Each row is a point on a landscape with many peaks, with its height.
From any point a climber steps to the highest of the 5 points nearest to it. It stops when none of these is higher. Distance is the straight distance between rows; heights are no part of it.
gep height 379: [160 128  86 128 137 118 133  91 103 137 112 146 144  97 103 128 123 176]
Favaz height 377: [104 156 164 170 150 200  88 156 170 131 154 176 113 200 143  95 174  80]
kosib height 265: [ 93 139 123 171 156 233  86 156 154 123 120 194 130 176 121  90 171 145]
nor height 328: [106 126 157 110  94 109 118 165 137 133 152  91  57 198 154 128 107  79]
Mesi height 350: [160 104 139 138 151  77 116  99 145 128 142 111 166  87 147 133 121  80]
pazot height 19: [159 102 154 154 134 135 114 128 154 116 130 135 155 127 128 139 128 101]
zemi height 438: [196 180  91 145 140 101 109  89  99 138  89 141 194  86 118 110 116 185]
rit height 599: [ 70 124 143 117 109 146 142 170 124 131 156 127  61 177 132 125 131 133]
guz height 335: [206 146 134 155 132 149  99  93 126 107  78 133 208 106 122 134 139 132]
Bapek height 341: [112 102 142 124 117  88 140 137 137 140 145 104 108 134 135 142 104  84]
Faron height 483: [176 157  80 128 156  82 131  89 104 135 123 128 169  72 136 118 117 164]
femol height 369: [135 104 138 127 142  61 127 109 145 136 143  96 141 105 146 134 102  78]
Peb height 202: [181 118 140 151 133 149 114 108 143 117 110 141 165 113 117 129 126 129]
buga height 141: [119 102 154 153 124 135 123 146 151 128 156 137 112 152 125 135 125  98]
Mopi height 400: [100 113  93  95 113 109 163 113  93 135 138 123 114  89 114 141 128 174]
Viv height 343: [196 192 128 156 113 156 104  94  95 125  67 135 202 115 101 130 126 161]
perup height 439: [123 104 115 121 132  91 137 119 120 134 143 119 120  99 129 139 116 112]
veb height 433: [109 138 166 163 132 173 101 163 170 128 160 157 100 200 139 103 150  79]
totuv height 659: [116 126  94 106 138  73 156 117 110 133 149 108 127  77 142 145 117 134]
Metu height 458: [ 91 126 159 140 118 147 114 168 145 138 162 133  66 199 141 112 126 100]
Kuruk height 146: [184 110 156 168 135 173 104 130 156  99 104 146 176 125 127 133 149  95]
kedi height 62: [105 102 127 134 128 130 140 136 128 129 147 133 111 135 114 138 120 138]
Zanug height 291: [190 138 138 157 127 167 105 102 128 113  84 144 191 114 103 131 131 148]
Rerar height 194: [193 108 166 157 144 121 109 106 147 107 111 124 191  99 143 137 138  78]
lem height 339: [209 174 126 155 127 134  99  86 105 120  71 135 207 100 118 124 132 154]
Zoga height 378: [208 151 125 155 147 113 103  93 121 116  92 124 207  90 131 121 130 133]
doda height 312: [127 120 132 156 145 191 112 145 153 121 126 165 135 153 104 123 134 149]
potuz height 292: [216 125 156 167 143 126 100  98 147  87  85 115 212  98 153 137 147  82]
Zas height 201: [167 121 156 162 137 197 100 142 161  99 105 151 170 139 116 129 146 111]
filam height 332: [138 118 174 167 140 181  93 164 173 113 141 162 138 165 138 119 156  90]
Lubi height 865: [ 56 119 119 132 137 180 140 164 131 133 149 159  75 175 116 116 149 164]
figiz height 330: [182 149 111 155 125 154 110  95 117 127  85 151 171 106  91 125 124 166]
vum height 173: [165 108 123 147 134 126 120 109 134 127 115 149 155 101 110 135 122 132]
lud height 434: [145 169  54 100 153  59 160 103  97 134 139 114 153  59 147 128 122 185]
Pepi height 188: [112 108 117 147 137 173 123 144 138 123 133 156 113 145  96 124 133 156]
vege height 380: [101 154  72  68 135  80 178 104  93 139 141 113 126  53 144 134 132 180]
kete height 637: [118 135 120  95 167  24 152 122 134 143 140  55 127  88 172 142 106  74]
sal height 311: [ 54 113 131  72  80 122 165 154 108 142 138 102  71 146 131 135 127 138]
vesiv height 394: [ 97 112 154 124 109 120 130 159 131 125 159 114  82 174 131 138 112  94]
tem height 543: [ 66 113 115 103 111 153 159 147 111 129 145 139  77 137 107 132 134 174]
kon height 517: [ 76 123 106  69 107  85 173 123  99 136 137 100 106  88 136 146 123 147]
Lun height 287: [101 143 145  75  82 129 116 171 118 126 143  88  21 225 178 103 122  96]
poz height 98: [153  99 139 142 138 100 126 115 145 125 140 127 149 111 125 136 119 106]
tep height 691: [106 136 122  85 137  35 156 123 129 143 129  57 110  98 167 149 102  82]
Lapus height 179: [142 135 103 146 132 185 119 116 118 129 102 172 136 130  75 123 122 187]
dar height 880: [105 122 114  94 133  62 155 113 117 139 141  94 112  88 149 147 112 110]
kad height 156: [129 155 111 161 144 233  93 139 131 122  83 178 147 161  82 112 144 182]
zat height 513: [ 97 126 148 160 139 182 106 159 161 129 156 167 106 180 127 110 144 115]
pilu height 288: [ 83 110 121  97 108 108 163 132 108 134 143 115  93 118 120 144 124 143]
Bap height 357: [ 70 129 145  67  72 112 148 170 114 135 131  88  52 186 152 125 117 116]
naf height 84: [119  98 142 141 126 126 133 131 137 132 146 134 121 132 115 135 124 112]
Pegan height 645: [167 128 108 136 159  78 127  93 130 129 133 110 163  74 137 125 123 121]
Siz height 614: [ 84 125 140 147 132 176 120 163 149 132 154 158  85 182 126 112 146 118]
Zuv height 594: [109 118 138  86 103  56 145 144 130 138 125  69  89 147 160 148 102  73]
zav height 340: [ 36 123 136  55  78 148 172 165 102 137 141 114  61 156 123 119 135 162]
Puni height 572: [ 65 115 100  63 100 126 179 128  91 137 141 125  93 102 115 144 135 179]
bovo height 575: [143 126 110 122 168  50 134 102 136 138 139  92 145  76 155 135 109  99]
Fimav height 391: [182 169 107 147 118 147 111  88  89 137  77 152 175 106  92 121 112 193]
Moke height 474: [ 38 136 142  89  96 156 156 169 107 134 149 122  49 182 135 112 146 149]

Two climbers start at each pair of points below. Name the first point that both come to, or write none.
nor / Metu -> Lubi
kedi / gep -> none
poz / Mopi -> dar
zat / Moke -> Lubi
Zanug / potuz -> zemi
Lun / buga -> rit
kosib / guz -> none
Rerar / filam -> none

Call two points neighbours if one is among the 5 nearest of the other. Go from one point of each pair to the other, from neighbour to neighbour, staying as high as possible. Name the lowest point that can't be avoided.
Puni / dar -> kon
Lubi / Puni -> tem
Pegan / dar -> bovo
